Each row is a point on a landscape with many valleys, with its height.
From any point a ball rolls to the lowest of the 2 points nearest to it. It stops when none of these is lower. Distance is the straight distance between rows; heights are no part of it.
J233: [-10  55 -10  25  16  19  42 -16 -17  10  44 -13  -2 -11  -7  13  21  -4
   5   3   6 -13]  height 445
J265: [ -3   7  -5 -28 -15 -46  19   0 -21 -13  20  -7 -34  33   3  -6   1  30
   5  12 -19  25]  height 264
J27: [  4  -6  28  -4  -5  -1 -31 -16 -21 -36  -8  -5 -11   1  38   8 -15 -30
  14  -1 -14  16]  height 395
J293: [ 15 -10  12 -16 -16 -11  -5   4 -11  -9 -24  -1  15  -3  18  -3 -36 -35
 -11  -5 -33  -2]  height 431
J127: [ 10  20 -20  -7  -5  -2  -9 -14 -18 -19  46  -9  -7 -10  -8   5 -21  20
 -16 -17 -17  -6]  height 675
J866: [ -7  22 -22  24   1  10  28  -4 -15  18  15   4   9  -1  -5  27  29   9
 -15  -7  -9 -25]  height 396
J613: [ 10   7 -20 -46 -11 -36   9   7  -5   0  16  14 -16  23  10 -17  -7  12
   5   6 -12  16]  height 230
J306: [  7  10  -9 -30  14   5  19  -4  20  12  16  26  20  -3 -11  -9  -2 -20
  -8   4 -12  -8]  height 265
J698: [-10 -24  37 -18   1   2   0   3  -6 -29 -15 -20   5 -15  17 -10 -31  -1
 -14 -22 -15   3]  height 454
J40: [ -2   8 -10   9   5  -6  22   9  25  19  32  25  17 -18 -20 -57 -12  10
   7  22 -10   7]  height 320
J469: [ 22   0 -12  17  11  -1 -37 -10 -13 -20  21  10 -11  -3   2  19   6 -20
   8  -3   2 -12]  height 383
J737: [  2  -5  21 -31  -9  -7  -6  -5   4   3 -20 -14  -3   8  21  -2 -15 -14
   7  12  -4  11]  height 321
J229: [ 14   3  -7 -22   0  -5 -34 -10   1 -29  12  25  -5   5  16  11  -2 -26
  -2  -1  13  -5]  height 403
J158: [-11  21  -9  28   5   4  16 -10 -26 -12  23 -19 -22  -5   5  25  25  35
   2 -12   1  -4]  height 394
J398: [ 13  19  16 -19  10  15 -38 -18  -4 -14  20   9  14  -7   8  18  -5 -38
  -4  -2  15 -17]  height 416
J497: [  2 -21  21  16  10   0 -18   8  14 -22   7 -13  -5 -20 -18 -10 -22  24
  -5 -15   7  -1]  height 595
J886: [  5   3 -27 -10   9   3  13 -12 -13  -8  -1  34  15  11   5  18  16 -16
   2 -12 -41  10]  height 183
J491: [-10   4   4   4  10  20  -8 -14   5   0 -15   0  16   3  13  12  15 -16
   0  -2  11 -13]  height 447
J854: [-15  18  -5  24  13  23  28  -2   6  35  14   3  11  -8 -18   0  13 -15
  -3  16   4 -24]  height 465
J641: [-12  -8  -1   6 -14  14   2  18   2  46 -41 -19  19  -6 -16  -8   7  -9
 -22   7  20 -18]  height 342
J107: [-13   7  -8   9  14   9 -12 -16  -9 -16  -4   7   3  10  15  11  36  18
  16 -24  11   2]  height 503
J367: [-13  21  12 -32  14  14  16 -17  18  23  20  17  28   3  -3  -8  15 -14
  -7   4  17  -3]  height 305
J449: [  4   5  -6 -16 -15 -31  11  -7 -33 -31  24 -10 -19  13  12   4 -20  27
   4   1 -44  20]  height 292
J348: [-11 -24  30  12   2   0  -6  13   3  -3 -29 -33 -17  12   9   1   1   6
  12   1  19  29]  height 448
J964: [  1  -9   8 -20  -2   1   2  17  20   8  10  -3   6 -21  -6 -45 -43 -12
  -2  10 -13   3]  height 304
J662: [ -8  -8  47 -11  -3  10 -27 -12 -12 -48   3 -17  -2 -14   6   6 -30   6
 -18 -22  -2 -11]  height 464
J887: [ 16 -27 -14  38   8   4  -8   2  -4 -16  20 -18 -23 -17  -7  12  -1  15
  16  -3  -9   3]  height 514
J25: [ -3 -11  11   7   6  -6  -1   6  -3  -9 -12  -1 -14  18   5  -6   7  11
  29   7  10  29]  height 469
J350: [-10  -6  10  -3  -9 -12  34  16 -12  17 -29 -25 -12  11  13  -6   6  11
   3  13 -13  21]  height 340
J64: [-17  32   2 -39  10  23  -3  -6   3  19  26   5   1   7   0  -8  19  14
 -11   8  26 -14]  height 339
J243: [  0  12  -6 -10 -22  -2   4  -3 -15  24 -14 -16  -7   6  16  24   2 -23
 -10  22   1 -17]  height 174
J948: [ -1   6  11  -7  14  27 -16 -15   9  14   8  10  21  -5   7  17   5 -40
 -13  -1   5 -25]  height 432
J743: [-21  -3  -8   8   4   8  17  -4   6  20 -30   4  10  20  16   8  26 -11
  10  -8  12  12]  height 470
J532: [  5 -25  15  -6  -8  -3   4   4 -22 -18 -26 -20  -1  -6   1  -4 -32 -13
 -11  -7 -30  11]  height 442
J171: [  5 -21  -5 -11  19   0  20  14  18  13 -18  19  16  -3  -7 -37 -13   7
  -4  -6  -5  17]  height 560
J292: [ 12  -3  29   0  -6 -12 -35  -3  -3 -26  17 -24 -29   0  -7  13 -35   6
  10   9   3   0]  height 653
J115: [ -5  48 -31  18   3   7  43  -4  -6  29  25  -2  13 -11 -14  18  16 -16
  -4  12  -7 -22]  height 433
J371: [-13   0  13 -11  -4  -6  -2   6  13  12 -14  -8 -20  28  -2   8  23  29
  -2   5  40  14]  height 399
J897: [ -2 -13  14  17  -7   9 -31  10  17  -4 -14 -21 -16   6 -22  12  15  32
  -4  -7  39  -2]  height 622
J559: [-12 -11  30   1 -21   0 -40  -8  14  -9  -5 -27  -8  -9 -20  16  -6  33
 -13  -8  30 -21]  height 633
J134: [ -9  11  -5  14  17  17  20   6  15  27  11  12  43 -12 -20 -15   5  -4
  -7  -4  -9 -11]  height 496
J518: [  1   4 -19   0  16   6  11  -8  10   6   4  19   8   6  -7   5  29  14
   3 -14   8   9]  height 523
J414: [ -6   7 -27   6 -19  -4  18  -3 -22  32 -14 -15   5   8   7  25  13 -15
 -18   2 -31 -11]  height 87
J879: [ -1   6 -14   7 -17   4  -4  -2 -38  -5  12 -11  -4  -7  12  16  -8  15
 -17  -7 -39  -9]  height 334
J321: [-21   0  21   0  -6  15  10  11  10  37 -45 -16  11   5   2 -10   9 -31
   0  18  20  -4]  height 371
J878: [-17   1   9 -43 -11 -29 -20  -9 -15 -24  -2   3 -11  18  16   6   3  29
  -5 -11 -13  10]  height 273
J387: [-15   4  11   9  11  25  20   9  16  37 -17  -3  19  -7 -13 -30   8 -20
   5  22  26   3]  height 328
J748: [  5 -24  26   1 -12  -6 -25   2  -3 -21 -18 -31 -19 -15  -7   4 -41  -8
  -1   8   4  -4]  height 647
J183: [ 11   7 -31  37  13   0  33  13  21  19  28  21  -2  -9 -17  -8  15  -7
  19  16   6  -5]  height 479
J305: [ 23  16  -9  -2   4   0  -6   1  -7  -5  39  -4 -11  -6 -10 -11 -12   4
  -2   9  -1  -3]  height 669
J420: [ -7 -17   3  22  16  15  19   9  31  24 -14  10  26 -13 -24 -42   8  -2
  12   2  18  11]  height 246
J266: [  8  -7  30 -17   6 -10 -46 -16  13 -47   6   9  -4  -2  -1  -3 -10   5
  10 -15  34   6]  height 277
J148: [  1 -20  22   1  -2   5 -43 -10  17 -40  -7  10   8 -15   2   6 -18 -16
  -7 -23  22 -17]  height 306
J889: [ -6 -25  39  -1 -18  -3 -36   5  20 -31  -9 -29 -12 -16 -24  -1 -37  10
  -8   0  22 -18]  height 642
J110: [  9   2 -24  22   9   1  14  12  24  35  12  35  18 -28 -28 -47   5 -13
  10  26   2  -5]  height 382
J445: [  7 -13  12  33  11  18 -22 -11   1 -25   5   6  16 -13   6  15 -14 -20
   6 -13  -4 -14]  height 355
J600: [  2 -18  -3  12 -10   3 -24  -3 -22   1 -35 -14  -2  -3   8  22  17  -8
  -9  -5   7  -8]  height 471
J188: [ -9  26  -8 -13 -26 -14  26  13  -7  38   8 -24 -18   9   5  10   7  -3
 -14  23  -1 -14]  height 242
J930: [ 21 -11 -19 -32  -4 -31   4  20  16 -12   4  29   3  11   3 -25 -16  15
   5   1 -17  23]  height 182
J599: [  8   1   0 -22   6 -11  12   9  16   0  22  32  13 -20  -1 -45 -23  -1
   2   6 -16   3]  height 248
J166: [ 12 -14 -21  13  -5   8 -16  -6 -13   6 -32   7  15  -3  -3  34  11 -33
  -5  -6 -12 -13]  height 451
J993: [ 15  11 -34 -16   3  -3  10   0  -4  12  14  32  17   2  -2   8   5  -9
 -11   6 -25  -8]  height 224
J653: [-12  22  13 -29  -6   2 -11  -2   7  18  14  -1 -16  15  -2   3  26  30
 -14  -6  44  -3]  height 367
J380: [ -1  15  -2  -2  -3  -8  -5 -21 -37 -32  22 -14 -11   0  18   5   3  18
   5 -15 -35  10]  height 312
J542: [ 13 -22  -1   0  -2 -27 -26   6  10 -41  -8  12 -18   7  -9   3 -15  20
  21  -5 -10  23]  height 189
J695: [-24   4  26 -11  -4   0  -1   4  -4   7 -29 -27 -19  15  18  12  17   8
  14   6  20  16]  height 426
J341: [ 17 -12 -11  36   6   7  -6  14  18  -6  -5  26   4  -4  -7  -6   2 -27
  24  16   7   9]  height 393
J676: [-11  -8  -8   5  -6   7  36   3  -9  38 -32 -20  19   4  -6   9  14 -12
 -23  -9 -13  -9]  height 187
J30: [ 14 -11   8   5  -6  18 -27  -7   4 -19  -7  10  20 -17  -9   6 -16 -13
 -21 -20  -4 -26]  height 331
J457: [  9   6   0 -38 -10  -6 -10  12  11  20 -11   6  -3  -3   9 -11 -21 -31
  -6  24  -2  -3]  height 345
J602: [  0  21 -23  20   1  -7  37  15  23  31  -8  16 -10  18  -6   6  35  13
   5   0  21  -5]  height 554
J658: [  2  -1  10 -41   0   3  11   7   9  15  -7   6  21   2   5 -33 -30 -25
 -11   8 -10   0]  height 346
J877: [-12   0  24 -47 -10  -8 -20   1  -6 -18 -15  -2  -5  20  16 -15 -25   4
  -9 -12  -3   8]  height 297
J900: [-15  23 -14  41   1  12  36   7  11  40  24  -1   3 -21 -30   0  22  21
  -2  11   6 -24]  height 506
J604: [ -6 -34  18  23   4   4 -18   4  15 -18 -19 -20  -5  -7 -26  -1   4  41
   2 -25  18   7]  height 607
J683: [  7 -28  -6  19  17  -2   3  14  19  -7  -8   1   8  -2 -13 -23 -20  28
  -4 -14  -5   3]  height 580
J74: [ 19   7   7 -19  -8   4  -2  -6 -15 -18  14   3   3  -6  15  -4 -41 -31
  -8  -1 -41  -2]  height 417
J214: [-21   2   3 -25 -22 -13  25  16  -5  42 -12 -29 -23  16   7 -11   4   8
 -11  23   4   4]  height 294
J410: [ 10 -19 -19  22   3   9   4   0   5   8 -20   7  16   9  -1  16  10 -39
  15   8  -8   4]  height 430
J438: [ 18   3 -28   9 -13 -12 -37 -13 -10 -14  26  -2 -26  -2  -7  22  18  10
   1   3  17  -7]  height 411
J253: [ -6  37  -5  24  25  15  32 -16 -26 -18  36 -12  -3   0   5  11  27  16
  10  -9  10   0]  height 424
J130: [ 11 -21   7 -20   1 -27  -5  16  13 -26  -9  11   4  -2  -7 -18 -27  21
  10 -17  -5  19]  height 244
J991: [ -6   6 -18  10 -16  -8  21  22  16  49 -14  15 -10   5 -17 -12  26   8
 -11  17  21  -6]  height 583
J163: [  3  15 -34  28  11   7  12   3  29  35  23  27   9 -23 -35 -20  23  -3
  -4  17  20 -16]  height 434
J838: [ 14   5  24 -15 -11 -13  -9  -8 -31 -34  10   0 -13   6  32  -6 -29 -20
   7   5 -34  11]  height 406
J519: [ 18 -16  10  12   9   3 -18 -11  -7 -22 -16   8   4  -5  17  15 -10 -30
  13  -3  -6   9]  height 377
J23: [  6   4  -9 -13  -4 -17   3  -7 -22 -13  -5  26  -1  19  24   9   0  -2
   5 -10 -29  15]  height 219
J615: [  1   8 -18  40   9  10  39  11  13  20  -3   9   1   3  -2  10  28  -9
  21  14   8   2]  height 519
J744: [-18   2   0  -1  11   4  15  -2  -4 -14 -14   5  -2  22  26   8  26  11
  20 -10   2  23]  height 487
J121: [ -1  20 -15   2  -5   3  10 -22 -26   1  13  -9   6   7  14  31  23  11
 -15 -14 -25 -12]  height 359
J200: [ 10   1 -20  -3  13  -4  21  14  13   6   9  20   3  -2  -7 -18   3  16
   4   4   0  11]  height 541
J104: [-15  -2  -3  19   0  20  23  12   0  34 -18 -18  12  -3  -7  -2   5  14
  -5  -2   4  -6]  height 274
J569: [-11  -1  -2  33   7  11  11  -7  -8  10   6 -33  -9  -1   2   7  13  19
   0  -1   6  -5]  height 347
J684: [ 13 -21 -15  31  -4   5 -19  -5  -8 -15  -7  -5  -5  -5   3  24   3  15
  -1 -10  -6  -5]  height 494
J173: [  6   5   9  18   1  -3 -15   4  -1 -11  30 -16 -29  -5 -15   2 -21  19
   5  14  23   5]  height 661
J992: [-23   5   3 -34 -10 -21 -11 -17 -24  -7 -19  20   4  21  33  14  13   5
  -5 -14 -17  13]  height 250
J437: [  7 -25  17 -11   7 -18 -32  -5  16 -47 -11  12 -20  20   6   7 -15   8
  34  -9  22  18]  height 240
J362: [ 11 -30 -19  16   7   4  -2  21  23  12 -21  23  20  -5 -15 -17  13  -6
  13   5  21  11]  height 338

Where does a ball stop that starts at each point below?
J698 -> J542
J348 -> J886
J233 -> J414
J866 -> J930
J602 -> J599
J457 -> J886
J684 -> J420

Call two points neighbours if one is among the 2 nearest of the other. Go from one point of each pair to the other, from neighbour to neighbour, staying as low as possible. Name the highest point that can't be avoided.
J420, J599 -> J695
J420, J469 -> J744
J599, J886 -> J658
J886, J930 -> J233
J854, J886 -> J134
J420, J414 -> J321
J930, J542 -> J130
